Points on a hilly landscape, in no order, each with its height.
From any point a ball rolls to the lowest of the 2 points nearest to it. It stops when none of these is lower. Distance is the straight distance between rows; heights are no part of it.
muvil h=3.46: [109  98 110 140 132 127  71 171 166 118  75 146 141 155 122 128 111  72
  85 162  62 144 172 170 115  50 162 109 154 110 197 125 142 129 143  92
 149  36 184 132 167  92 104 135 112  79 107 152 131  60]
zeg h=4.15: [134 133  86 159 141 105  68 172 110 167  99  97 114  84 154 145 100 143
  99 116  95 148 147 194 124  89 141 173 147  82 122 134 154 135 123 107
 134 152 158 135 142 140 109 143 128 156 159 175 108 120]
vopap h=4.91: [152 111 136 151 150 131 122 100 143 114 192 133 172  95 150 126  96 158
 113 111 204 127 114 126 142 168 111  72 110 130  85 140 165 108 128 151
  98 100 150 169 129 102 128  71 123 115 144  98 153 146]
Zukap h=3.98: [ 99 128 142 166 157 201 112  38  92 127 147 102 156 140 122 135 109 158
  94 117 185 182 159 182 117 143 118 106 118  97 105 174 111 146 101 143
 138 129 123 122 132 140 200 156 166 154  82 135 199 117]
Bapag h=3.81: [105 135  92 132 116  98 115 148 126 147 123 113 136  96 131 145 127 156
 130 142 125 130 112 135 116 115 132 174 107 109 129 144 146 139 149 115
 115 148 129 126 116 124 125 120 121 129 163 158 106 126]
Nog h=3.43: [ 52 167 198  90  92  73  90  57 163 161 115  94 179  90 146 115  69 167
 108 111 138 167 110 126  80 135 118 191 117 107 172 148 122 149 138 138
 100 144 153 104 127  96 169 143  56 119 113 173 175 110]
Nemad h=4.23: [146 195 135 114 145  84 117 164 138 147  87 147 110 159 108 117 128 105
 150 128 101 111 114 172 138 133 168 136 122 150 125  99 105  96 156 122
 162 154 139 118 131 107 147 107 127 118  96 169 129 132]
rulum h=4.02: [125 180 103 121  73 106 152 124 141 117 129 192  87  84 122 130 134  75
 162 126  95  95  85 131 151 140 108 179  77 144  86 112 110 105 164 165
  65 118 107 132 118 154  85 122 106 147 115 167 109 120]
kuvok h=2.34: [114 105 163 118 124 127 111 129 134 133  84 125 158 142 101  94 144 128
 120 121 100 137  84  92  99  86 158 112 158 142 185 128 156 125 148 120
 122  93 158 120 196  72 134 183  95  96 157 115 112 169]
Karad h=4.61: [197 141 108 175 190 159  91 102  67 157 170 154 133 158 135  97 132 134
  73 138 155  98 164 192 143 130 146  61 104 133  98 138 143 118 132 118
 161 164 138 109 123 124 182 101 146 151 125 152 147 111]
par h=3.44: [173 117 165 119 102 170 161 132 130 111 177 166 120 138  89 118 200 113
 149 108 144 107  94  61 151 104 118  63 100 140 132 127 141 113 152 141
 106 123 113 114 169 126 125 113 124 126 145  52 129 141]
vakug h=3.11: [101  82 107 133  57 132 126  81 143 129 141 124 135 131 133 148 148 134
  93 189 131 158 174 106 122  56  40 158 120  94 210 167 119 188 119 133
 130 101 139 135  86 137 166 107  68 125 133 154 108  50]
feku h=2.86: [ 77 132 131 108 131  87 150 155 177  94 110  84 108 149 118 120  84 107
 167 165 112 135 160 123 147 206 146 177 143 148 131 113 108 131 117 115
 160  97 101 116  94 131 121  94 114  98  88 150 143 134]
gel h=1.99: [133 113 176  80  82 125 155 134 140 101 147 124  84 116 135 136 169 131
 166  93 129 125  77  69 116 128 114 130 136 130 129  97 111 111 101 142
 143 159 127 121 119 136  87 153 166 133 145  72 108 168]
Gigak h=2.79: [157 102  86 132  73 147 131 111 157 115 118 132 135 135 153 126 134 112
  98 211  80 142 202 144 116  72  93 159 112  79 195 147 149 174 126 129
 144  68 141 165  74 127 162  83  85  98 124 159 108  41]
ridup h=3.94: [100 132 169 122 139  98  65  93 160 168 136 105 169  62 138  86  91 161
  94  69 140 144 115 140 109  95 127 154 128 104 123 154 160 105 115 128
 105 110 156 146 179  89 118 142  77 131 178 113 166 164]
nini h=6.90: [ 34  99  81 144 104 117 145  97 120 143 154 101 166  88 146 171 110 174
 106 105 160 131 141  74 121  97  42 162 114 114 165 200 123 165 111 140
  69 135  94 127 114 169 140 168  55 133 146 160 166 123]
komi h=1.47: [123 190 181  92 107 110 142 137 162 120 104  78 104 134 102 145 146  99
 144 138 110 133 141 146 114 145 165 133 123 167 148 122 102 126 124 156
 163 145 140 117 115 158 135 163 155 159  56 131 137 114]
toku h=2.54: [ 68 173 151 106 116  93 193 100 171 125 117 115 145 142 136 114 105 107
 168 161  94 126 138 144 152 190 149 159 119 142 102 107 107 125 148 129
 134  97 124 141  74 139 142  67  97 103  54 156 132 101]
metu h=4.89: [149 131 130 144 120 166  73 137 124 155  99  92  88  42 123 152 161 120
  77  87  93 131 143 199  97  60 121 149 119 108 118 179 150 133 112 119
  95 141 140 141 174 155  96 205 133 191 135 115 156 154]
bobez h=2.76: [112 200 179 113 116 101 116 111 137 160 106 119 146  86 111 130 109 114
 119 128  87 129 111 187 133 109 167 167 100 148 127 137 149 120 173 128
 117 167 147 126 115 145 143 140 115 152  53 165 127 111]
Gogef h=2.09: [111 156 157 116 126  89 145 113 139 123 140 128 149 110 145 116  74 109
 132 136 105 118 121 142 142 167 133 148 112 122 117  87 146 129 135 101
 131 161 135 138  98 130 150  77 102 111  94 148  96 126]
saku h=2.13: [143 110 125 122 159 117  69 201 133 143  58 112  96 138 150 141 124 110
 109 139  62 170 150 174 116  90 173 165 173 112 169  97 135 109 108  94
 177  94 168 144 129 115 112 153 170 105 147 147 115 125]
Nobi h=2.60: [193 119  81 139 126 164 127 184 122 107 123 120 107 179 123 127 165 118
 147 166  86 136 174 121 144 107 118 131 133 109 140  95 143 130 117 113
 161 114 113 110  90 114 143 110 163  94 156 115  93  74]
kom h=2.12: [ 96 104 199 118 121 174 185 100 133 106 137 130 145 204 162 121 133 101
 111 135 125 142  88 102 120 108 112 114 192 100 167  63  86 143  73 145
 186 121 165 143  93 131 165 134 144 101  92 118 119  82]
Denit h=3.82: [163 131 146 128 116 123 146 148 123 130 138 140 131 133 114 104 165 124
 156 134 112 134 112  97 152 111 133 122 112 119 125 103 159 111 126 127
 131 111 131 123 148 104 113 103 138 115 167  83  97 134]
bifaz h=4.50: [129  93  96 171 169 102  68 167 110 167 109 134 147 114 139 120  94 136
  99 100 149 109 111 146 141 142 127 124 155 133  87 126 123 109 132 115
  82 103 141 141 175  91 103 137 113 109 199 158 136 173]
rifor h=2.45: [151 113 118 136 146 143 120 135 110 136 128 153 127 183 141 111 156 112
 101 158 129 137 136 158 137 100 118 125 141 111 140  93 115 126 109 136
 151 116 145 134 111 124 155 101 153 109 149 146 110  82]
savol h=4.97: [ 48 139 128 135  95 165 165  74 138 108 122 133 125 144 112 135 133  87
 111 133 127 114 119 151 116 102 105 140 151 163 157 157  77 148 140 156
  80 121 144 130 120 154 142 186 103 140  60 143 137  87]
natul h=2.19: [128 197 165 112 126 133 166  90 130 146 148  96 125 119  99 119 105  99
 118 123 113 122 132 187 127 138 169 134 113 142 121 111 122 122 139 120
 153 193 137 118  98 158 152 117 157 161  45 147 140  99]
vug h=2.39: [127 114 120 127 107 147 146 113 166  93 128 129 119 162 135 119 109  82
 105 200 105 160 204 141 126  97 115 124 143 103 172 126 122 153 118 124
 145  20 157 189  96 118 158  61  88  82 108 146 137  50]
dun h=5.48: [114 113 103 128 111 156 169 143 132  94 125  97  95 116 135 137 127  91
 163 134  46 111 147 137 105 130 160 128 118 136 115 113 165 165 152  57
 137  98 141 116 114 167  84 137 151  99 107 102  99 145]
puf h=3.15: [ 75 147  94 106 102  64 136 151 141 122 115 118 111 109 160 144  80 140
 179 153 109 128 137 125 147 207 110 198 144 139 101 105 109 138 118 118
 111 133 105 133  64 131 105  91 106 102 129 170 102 128]
zaf h=2.41: [101 100 109 122 133 155 166 100 107  80 181 156 139 129 112 132 143 140
 170  91 139  77  67  32 128 163 115  83  89 153 139 155 138 124 177 114
  87 133 104 122 163 139  96 133 105  98 132  68 106 198]
zovu h=2.61: [ 89  98 187 135 135 166 182  88 132 107 151 142 137 181 145  99 137  93
 126 137 161 117  94  84 141 129 114  91 165 132 126 108  98 138 102 134
 125 114 153 144  99 135 152 101 111  92  95  96 128 120]
vuli h=4.35: [181 148  86 154 132 150 141 132 102 130 176 172 139 158 143 114 125 171
 135 138 150 110 134 115 151 145 141 105 101 110 121  99 158 116 136 132
 122 174 137 124  83 104 146  95 157 105 168 133  93  97]
geko h=6.82: [ 96  89  82 123  87 106 142 107 122 126 179 107 145  78 151 203 137 162
 135 116 172 131 123  60 135 124  68 179 102 118 173 191 118 177 132 168
  70 131  98 131  87 170 122 156 102 159 146 132 106 103]
bimud h=5.15: [119 143  96 150 118 196 130 149 104 103 107 103  65  79 112 158 149  91
 150 125  45 102 151 180  97 116 150 118 109 122 111 141 157 178 151  64
 103 125 113 102 114 211  82 172 149 143  90 107 112 115]
kidi h=4.93: [121 153 173 127 156  92 108 152 168 119 103 114 157 126 109  95  98 122
 156 100 168 121 152 150 138 193 170 116 123 182  74 142 116  85 122 134
 117 108  81 107 175 125 111  90 112 126 123 103 202 202]
bavit h=6.38: [142 103  77 133 103 170 127 162  84 140 138 120  81  56 122 171 179 143
 146  94  72 131 114 133 103  81 115 130 106  92 121 166 171 163 158  97
 100 151 118 117 127 165  65 187 155 139 183 100  65 110]
mobe h=1.60: [174 133 130 129 118 149 188 168 150 103 153 151 116 172 161  90 129  95
 164 169  78 115 166 104 179 157 147 121 142  83 117  56 137 115  92 122
 143  87 125 154  69 121 156  32 130  73 139 132 115  94]
Rog h=3.33: [131 127 123 110 135 159 179  94 102  86 180  83 157 122 114 162 137 166
 133 123 167 139 155  91 124 173 130  87  84 124 124 191 136 138 128 137
 168 173  94 111  99 168 140 137 173 143  79  70 129 145]
Pasad h=0.97: [138 157 128 109 114 126 153 147 134 121 147 172 138 161 140 103 116  91
 136 175  79 120 130 157 148 138 123 139 125  87 110  72 137 124 120 131
 123  59 146 170  70 125 146  35  93  89 136 159  92  75]
kave h=4.78: [129 132 109 141 140 123 126 114 109 146 149 181 123 166 132 123 123 123
 120 118 167 117  98 122 148 157 105 115 125 168 102 121  83 120 116 159
 119 162 120 129 137 130 121 118 137 140 141 144 130 133]
Pek h=4.95: [129  53  78 131 148 124 118 184  79 115  98 151 120 176 170 159 141 181
 116 106 173 118 105  75 128 143  86 103 183 159 113  98  85 113  95 128
 138 141 130 130 131 109  91 150 183 123 194 107 124 155]
Nopi h=1.86: [114  83 135 110 106  91 146  94 132  96 180 149 150  92 144 139 134 163
 165  99 158 125  55  38 113 136 104 103 111 140 124 135 160 115 177 105
  90 136 151 148 162 107 103 127  99  81 164  87  98 187]
Dit h=1.74: [ 99 127 153 119 121 113 109 100 130 147  78 124 160 186  83 104 157 152
 124 132 116 135  87  93  76  79 141 136 129 142 204 157 122 135 158 120
 150 153 136  90 162 116 142 211 114 110 133 130 123 128]
Nerud h=2.18: [168 178 160 105 107 124 129 177 139 144 116  99  58 147  76 136 188 106
 169 124 107 126 117 146 123 119 159 123 127 164 132 118  89 118 122 156
 150 150  87 120 141 157 125 155 168 155 103 120 153 129]
Vogu h=3.70: [177 115 165 119 155 147 126  87 154 150 156  87 158 127 149 122  97 171
 124 157 182 191 195 121 136 158 114 121 125  76 154 110 152 141  88 152
 199 126 132 136  84 119 210  70 130 153 124 128 141  97]
piz h=2.92: [169 116 140 138 163 122  46 169 113 170  78 103  93 126 108 116 149  92
  88 124 137 111 147 186 130 123 135 123 183 166 109 160  90  86 100 140
 136 124  92 126 194 125 133 196 133 199 146 142 178 158]
kisa h=1.63: [ 97 117 189 117 143 130 174  96 120 124 141  96 164 199 149 122 130 153
 143 142 150 161 110  64 130 125 102 125 164  92 184  77 115 156 105 134
 188 156 156  98  87 127 171 121 141 102 113 114  97 102]
sofur h=4.76: [ 91 166 130 138 166  99 161 148 155 109  84 137 135 139 102  84  90 106
 170 121 128  94 135 129 146 188 171 119 109 160  95  99 143 108 134 106
 127 107  95 104 145 122 123  88 125  99 101 110 164 199]
toli h=4.22: [138  95 135 145 147  99  52 153 142 191 113 114 177  67 127  99 109 145
  84  92 145 118 135 131 139 110 131 111 150 109 104 180 147 111 114 125
  69  92 126 150 227  76  88 150  71 125 191 131 144 153]
Teb h=3.48: [120 117  62 120 100 105 140 138 119 121 133 127 107  85 159 157 101 152
 129 127 105 129 108 142 150 161 106 158 132 136  87 101 136 128 117 117
  93 141 118 155  94 123  72 113 138 137 154 148  95 139]
Pem h=3.52: [148 111 151 122 110 145 170  79 129 120 158  82 135 139 130 140 127 142
 110 196 194 160 176  95 138 125  86 136 133  89 167 122 128 157  91 172
 172 128 118 113  65 136 189  96 136 156 105 121 112  85]
bevo h=5.91: [175 155  70 141 128 140 132 183 106 129 134 137  92  85 104 113 144 129
 178 105  77 101 153 134 111 146 156 112  76 118  77 170 188 119 176  76
  97 105 106 122 171 137  82 138 156 120 158  99  95 168]
por h=2.99: [127 141 125 110 123 148 155 165 103  99 143  74 108 128  92 161 154 164
 163 123 124 119 150  94 118 170 154 120 103 138 109 153 140 129 131 124
 161 180  81  95 106 184 108 157 195 148 118  72 125 173]
gogi h=4.73: [ 65 117 106 158 128 171 141  65  96 116 132 182 136 141  98 110 109  89
  81 152 145 131 135 174 135 120  82 139 144 156 127 135  84 156 136 150
  95  89 138 135  94 141 155 138  92 135  92 151 110  85]
Zolad h=4.31: [234 130 149 161 194 165  94 120 123 172 162 127 136 139 110 100 146 148
 113 129 199 127 179 173 144 142 146  63  84 129 106 154 154 100 130 134
 164 124 108 118 148 110 170  60 147 180 137 125 177 121]
Dal h=1.39: [110 111 117 103 123  63  61 191 147 157  53 115 124 135 123 144 125 125
 115 160  74 146 132 125  87  88 165 190 177  98 173 100 124 120 123 117
 161 107 148 119 161  81 103 170 115 107 161 164 118 144]
Videz h=4.74: [188 110 107 139 154 133 130 115 130 150 201 169 167 152 128 126 116 163
 133 128 235 113 130 117 160 167  96  81  94 140  94 133 125 108 134 166
  99 126 107 144  95 118 138  58 129 137 152 126 149 122]
Gogaf h=4.68: [104 148 166 134 140 161 147  71 140 108 121 122 141 175  97 129 146 107
 112 132 118 138 126 126 109  82 157 117 136 165 186 156 125 152 147 151
 143  96 151 131 149 134 146 166 110 132  67 124 147  84]
Gudo h=4.00: [ 98 122 138 151 159 171 114 129 141 128  77 134 163 146 133 135 123 108
  80 130  75 147 134 178  92  63 151 115 169 129 170 112 153 144 160  80
 149  79 186 126 157 121 147 172 123  85 110 143 120  81]
Bebo h=3.08: [ 59 141 154 136 151 162 194  78 163 120 128 148 146 197 111 113 105  81
 137 148 119 107 113 120 139 121 129  98 173 143 154 105  91 143 138 126
 129  79 154 140  99 139 175 112  75  89  39 136 137  84]
rekat h=2.85: [142 130 106  97 143 115  79 206 133 145  57 157 121 138 132 142 118  66
  97 154  30 162 162 199 119  78 157 145 179  91 171  93 155 121 141  96
 171  51 160 153 144 118  93 142 133  97 118 188 104  71]
Meser h=4.52: [135 176 121 141 142  94 156 189 171 121  86 155 124 172 119  91 125  87
 179 148  98 111 135 132 157 170 190 109 118 135 115  95 121  89 140 105
 135  97  95 111 137 107 135  52 123  94  91 169 149 130]
Mubol h=6.60: [ 93 118  72 126  96 138 165 154  86 130 149 117 106  61 149 177 150 150
 143  69 108 109 108  88 116  86 105 179 105 114 133 169 148 159 140 131
  84 160 102 138 129 181  82 190 134 137 154 125  97 135]
muti h=4.92: [133 135  93 177 197 171  99 102  78 146 148 148 142 129 120 123 114 141
  96 119 188 123 169 192 141 150 122 104  97 151  91 183 121 126 146 117
 117 156 106 101 147 151 149 132 149 149 142 145 154 145]
Bolal h=1.98: [107 122 158  93  99  69  94 130 159 154  69 138 148 155 114 108 131 140
 130 147 107 148  79  74  89  73 145 161 173 121 198  95 125 129 127 124
 146 113 157 128 162  64 128 162  82  83 156 160 120 143]
vegur h=3.17: [102 204 201 103  98  71  95  61 176 183 126 105 173  83 100 114  92 144
 117 126 128 134 104 149 103 102 158 159 101 127 166 150 146 147 165 136
 114 150 132 115 136 118 145 112  62 140  71 160 165 110]
gurab h=1.45: [118 160 194 101 119  76 149 110 165 126 119 156 152 105 153  97 114 102
 156 116  88 121  53 137 121 133 149 138 127 136 120  60 133 118 153 119
 118 119 150 151 134 116 136  84  62  93  85 142 110 144]
folos h=5.33: [140  82 127 109 141 124 123 155 139  98 149 132 129 130 176 155  98 182
 131  90 193 136 112  95 129 192 104  85 165 161  76 106  92 105  91 163
 136 156 110 139 134  95  96 111 199 136 126 101 180 178]
linol h=5.16: [126 117  99 113 122  75 118 151 127 103 127 162 118 126 164 137 110 151
 152  91 178 115  89  95 153 207 110 131 139 186  77 106  92  88 101 145
  91 136  99 131 152 115  72  88 141 117 152 100 155 187]
Melak h=2.53: [ 95 118 122 106  87 130 172 124 108  91 137  99  93 137 118 144 139 125
 169 114 103 109 100  85 122 164 129 141 129 161 123 118 114 137 140 121
 124 154 129 120 115 156  95 163 165 132  99  85 107 185]
det h=5.49: [ 91 162 114 156 150 138 105  80  83 158 122 151 151 119 109 116  97 133
  69  83 140 103 111 173 114  87 141 116 108 135 119 176 124 155 177 118
  96 172 138  99 169 155 154 182 116 142 120 162 132 145]
misez h=6.13: [168 153  78 141 112 152 107 184 102 140 125 130  67  61  83 140 184 137
 159 129  82 115 151 131  95 103 148 150  70  97 110 197 161 131 173 115
  80 128  96 119 159 148  71 182 123 145 171 104  97 154]
gamo h=3.55: [148 174 118 102  64 119 158 139 122 120 111 146  61 123 135 138 154  86
 157 129  72 120  90 140 121 134 137 167 111 147 101  86  90 120 133 139
 128 152 121 151 113 139  97 148 151 134 107 143  86 120]
Filir h=4.37: [ 82 132 130 166 149 195 137  59  97 118 115 147 156 154 109 124  87  98
  85 127 151 139 164 195 128 108 128 112 140 128 121 147  94 156 111 138
 121 105 136 114 128 146 183 167 141 165  81 144 155  91]
Sivi h=3.40: [216  76 154 149 173 143  38 128  97 164  97 126 112 113 133 112 146 113
  60 111 157 123 149 206 145 101 110  89 154 114 108 185  94  99  84 154
 141 134 114 131 189 106 158 179 139 206 159 133 172 147]
Moge h=1.91: [157  88 128 106 122  81  88 193 123 132 115 111 125 105 139 132 149 169
 147 102 149 144 116  94 133 154 132 110 156 131  95 115 125  87 117 140
 126  96 105 128 180  99  81 130 150 134 194 106 140 193]
Tagi h=2.89: [196 173 130 105 117 127 114 158 109 143 127 117  65 107 104 146 168 107
 128 126 103 126 112 163 135 126 141 117 111 132 109 122 115 111 120 121
 133 196 119 132 141 138 123 145 161 141 128 115 102 125]
tig h=2.11: [193 127 136 142 141 180 182 172 144  95 145 100 119 195 132  83 155  97
 156 172  87 126 168  97 158 115 149  96 132  87 138  82 149 143  95 132
 175 135 123 117  76 137 159  73 175  94 149  86 112  88]
pafe h=3.87: [126 163 109 145 154 137 156 159 130 144  88 166 128 207  84 110 138 123
 155 166 122  91 117 126 133 115 156 108 134 156 143 100 124 135 154 105
 145 145 115  89 121 113 151 130 152 103 115 139 115 117]
Porol h=2.96: [135 106 121 123 118 171 191 137 112  77 171 190 124 162 122 133 164 108
 155  77 159  95  88  22 183 134 130  64 128 132 109 117 136 112 152 109
 105 148 139 115 165 121 108 109 142 115 124  76 124 183]
kug h=4.56: [121 140 106 144 139 121 158 109 111 117 179 153 150 154 158 141 100 153
 136 137 201 112 112  91 145 184 103 110 120 140  98  99 123 116 124 148
 118 171 141 133  86 127 141  70 147 120 127 121 115 123]
Suso h=5.30: [104 143 121 171 145 157 111 134  86 165 127 114 124  91 114 143 127 137
  75  83 124 115 158 178 120  88 125 156 115 119 121 196 108 131 123 125
 104 176 125 111 160 161 124 215 142 174 126 161 152 150]
kon h=3.50: [ 86 148 142 131 162 129 197 135 169 110  87 139 139 210 107 116 143  82
 165 151 106 110 106  95 114 125 170 100 143 153 179 101 131 134 156 109
 160 106 129 112 120 116 159 117 109  71  75 136 124  92]
zumu h=5.07: [123 115 142 125 162  72 111 107 165 124 154 102 170  96 115  98  98 158
 127  99 201 132 146 130 142 170 119 109 111 152 103 148 135 107 114 150
 101  97  98 128 155  99 123  69  80 149 147 111 187 172]
Regi h=4.77: [125  69  71 153 128 102 117 171  98 117 104 165 125 131 173 153 112 154
 111 129 163 127  99 101 154 146 105 134 179 145 103  93 103 105 106 117
  98  99 137 162 140  88  84 133 132 105 218 155 120 146]
toge h=4.49: [151  96  95 160 143 127  45 177 131 176  79  93 104  51 157 140 126 122
  79  98  99 135 191 179 118  67 119 167 135  86 116 175 146 124  86 128
 123 111 122 136 164 133 111 169 128 174 173 153 151 137]
Befup h=4.38: [129 143 109 117  92 119 118 130 110 139 121 160  74  62 112 124 154  75
 115 116 102  91 116 141 140 106 113 155 102 139 114 138 110 116 157 141
  58 133 115 140 155 169  73 157 100 164 122 128 115 124]
gureg h=6.73: [122 101  83 125  95 119 163 104  97 103 198 141 121  82 142 181 151 141
 141 106 140 113  91  68 137 141  97 154  96 136 126 144 141 159 162 142
  84 180 123 132 101 163 105 158 125 148 140 108  79 127]
Sima h=2.40: [149 104 148 122 130  89  81 160 142 147  96 121 103 115 130 138 125 133
 113 104 139 144 128 147 121 147 139 154 153 151 119 131 105  92  77 157
 121 118 100 137 178 108  98 167 136 170 178 134 163 168]
dogup h=3.90: [234  91 133 130 165 135 108 147 136 143 164 107 138 134 152 145 139 183
 133 153 183 179 171 141 126 134 129  95 123 103 145 102 165 103  89 147
 192 149 139 137  90  93 188  82 163 152 158 103 146 109]
lepu h=3.80: [175  88 137 159 172 136  46 127 113 161  99 142 129 119 132 114 112 111
  72 155 157 127 178 197 146 105 111 133 163  99 137 162 103 114  87 163
 163  99 130 140 153 100 167 126  97 167 147 171 170 103]
poto h=4.41: [ 85 169 153 139 161 138 125  81 130 136  95 116 154 166 109 139 113 129
 111 123  91 138 140 165  83  75 176 107 121 127 180 137 141 153 174 103
 159 115 167 108 151 142 158 196 127 105  83 158 137  84]
noku h=4.75: [132 152  82 138 112 142 145 144  91 113 120 153  74  86 116 144 126  86
 135 122  86  95 143 167 134 137 132 138  93 146  59 139 121 132 149 110
  90 127 117 131 119 195  83 158 158 148 111 121 112 129]
Viv h=5.20: [ 74 134  83 197 188 181 115  65 100 140 160 155 172 108 115 114  80 139
  74 102 158 106 153 175 137 124 118 127 102 130  94 179 154 142 150 110
  91 135 152 113 129 150 142 138 128 145 104 145 156 126]
pokin h=3.68: [ 66 146 212 107 113  92  85  44 175 122 170  93 177  88 162  97  89 166
 100  95 154 184 117 118  94 125 115 154 128 109 119 151 141 117 115 131
  97 123 147 148 148  96 152 117  71 135 144 119 176 134]
Vufig h=4.09: [224 115 128 143 163 142  90 118 130 172 154  99 136  86 119 126 149 190
 127 158 188 159 180 143 138 141 138 104  89 102 134 157 161 135 113 154
 166 131 113 125 119 115 190  93 148 204 147 124 138 119]
safi h=1.77: [129 130 123 132 137 145 141 163 134 108 118 167 111 183 132 108 133  78
 114 184 102 149 183 176 156 124 132 125 141 107 153  96 113 111 105 143
 146  56 132 164  79 105 148  88 113 106 100 159 118  62]
lukep h=0.49: [108 131 175  82 100 107 157  97 160  95 137 128 138  70 180 117  79  99
 137 100  92 123  52 119 139 176 114 142 139 138  85  69 115 107 134 115
 114 159 166 152 126 105  91  81  85 114  92 105 110 181]
von h=5.70: [122 151  72 137 102 129 162 144 136 122 141 119 101 107 104 120 127 135
 209 141  64 106 145 110 115 152 155 138  82 116 106 144 185 151 186  86
 124 125 112  87 116 161  81 124 142 103 133  96  74 144]
Kiza h=4.99: [139 114 125 108 136  96 124 135 114 136 117 174 119 174 117 120 139 137
 139  92 179  96  75  89 131 154 115 122 140 157  92 128 103  82 136 146
 108 164  96  97 171 115  92 126 142 140 168 131 150 193]
gef h=3.64: [112 141 149 137 165 156 138  79 106 119 160 112 174 127 101 116 124 171
 111 136 174 158 150 134 119 155 130 120 106 131 118 160 126 155 102 143
 155 144 132 114 107 145 165 148 156 154 109 108 153 125]
Muv h=5.37: [146  74 129 105 149 137  94 169 103  95  92  97 100 121 140 167 123 167
 128  97 167 128 131 115 109 174 116 113 158 156  91 122  91 105  50 152
 150 141  85 154 124 127  91 171 196 165 156  87 165 181]
Sikav h=1.30: [105 115 141  95 117  79 156 106 166  96 131 124 150  97 184 122  99 152
 153 109 138 112  49  62 135 166 115 139 134 142 107 101 162 135 139 112
 103 138 140 159 138 105  97  87  74  81 139 107  90 190]
lod h=4.10: [182 154 158 122 118 133 159 143 134 134 168 147 119 167 124 106 161 146
 160 143 131 121  87  76 151 121 146  92 115  90 124  98 141 129 131 135
 165 208 135 108 104 118 136  77 171 129 154 105  99 126]
bagof h=5.18: [133  61 101 112 108 159 128 154  89  88 113 108 104 140 152 174 158 146
 139 124 158 135 114 105 112 135  82 124 164 165 120 112  91 132  72 126
 159 161 102 149  88 145 106 180 198 166 170 103 123 142]
difez h=1.01: [115 131 165 106 116 143 120  90 110 116 142  98 165 172 115 135 155 156
 130 122 142 165  90  78  89  71 111 132 144 117 196 121 132 146 137 112
 175 164 156  84 131 127 160 166 153 119 145 106  96  98]
Torot h=1.31: [145 125 126  76  83  72 112 165 123 124 133 127 100 106 149 147 155 157
 180  91 136 130  87  88 128 164 127 124 139 128  93  87 124 108 127 133
 131 180 121 127 164  93  69 129 165 128 173  91  88 202]
kiga h=3.35: [129 101 128 130  84 135 171  82 164 114 142 114 131 170 104 139 167 125
 127 222 151 142 176  73 134 106  72 135 132 125 200 159 129 186 113 165
 155 102 106 117  66 134 182  86  94 124  93 138 138  55]

Where does a ball stop that starts at each point below?
geko -> komi
nini -> komi
kidi -> difez
gogi -> Torot
savol -> Dal
metu -> lukep
Muv -> komi
vuli -> lukep

Call two points neighbours if one is among the 2 nearest of the other. Go from one point of each pair to the other, from neighbour to neighbour, staying as low as possible. Name the highest point that can't be avoided.
Pasad / Dal -> det
kug / difez -> zumu
komi / difez -> Muv
Dal / difez -> kuvok
Torot / Dal -> savol
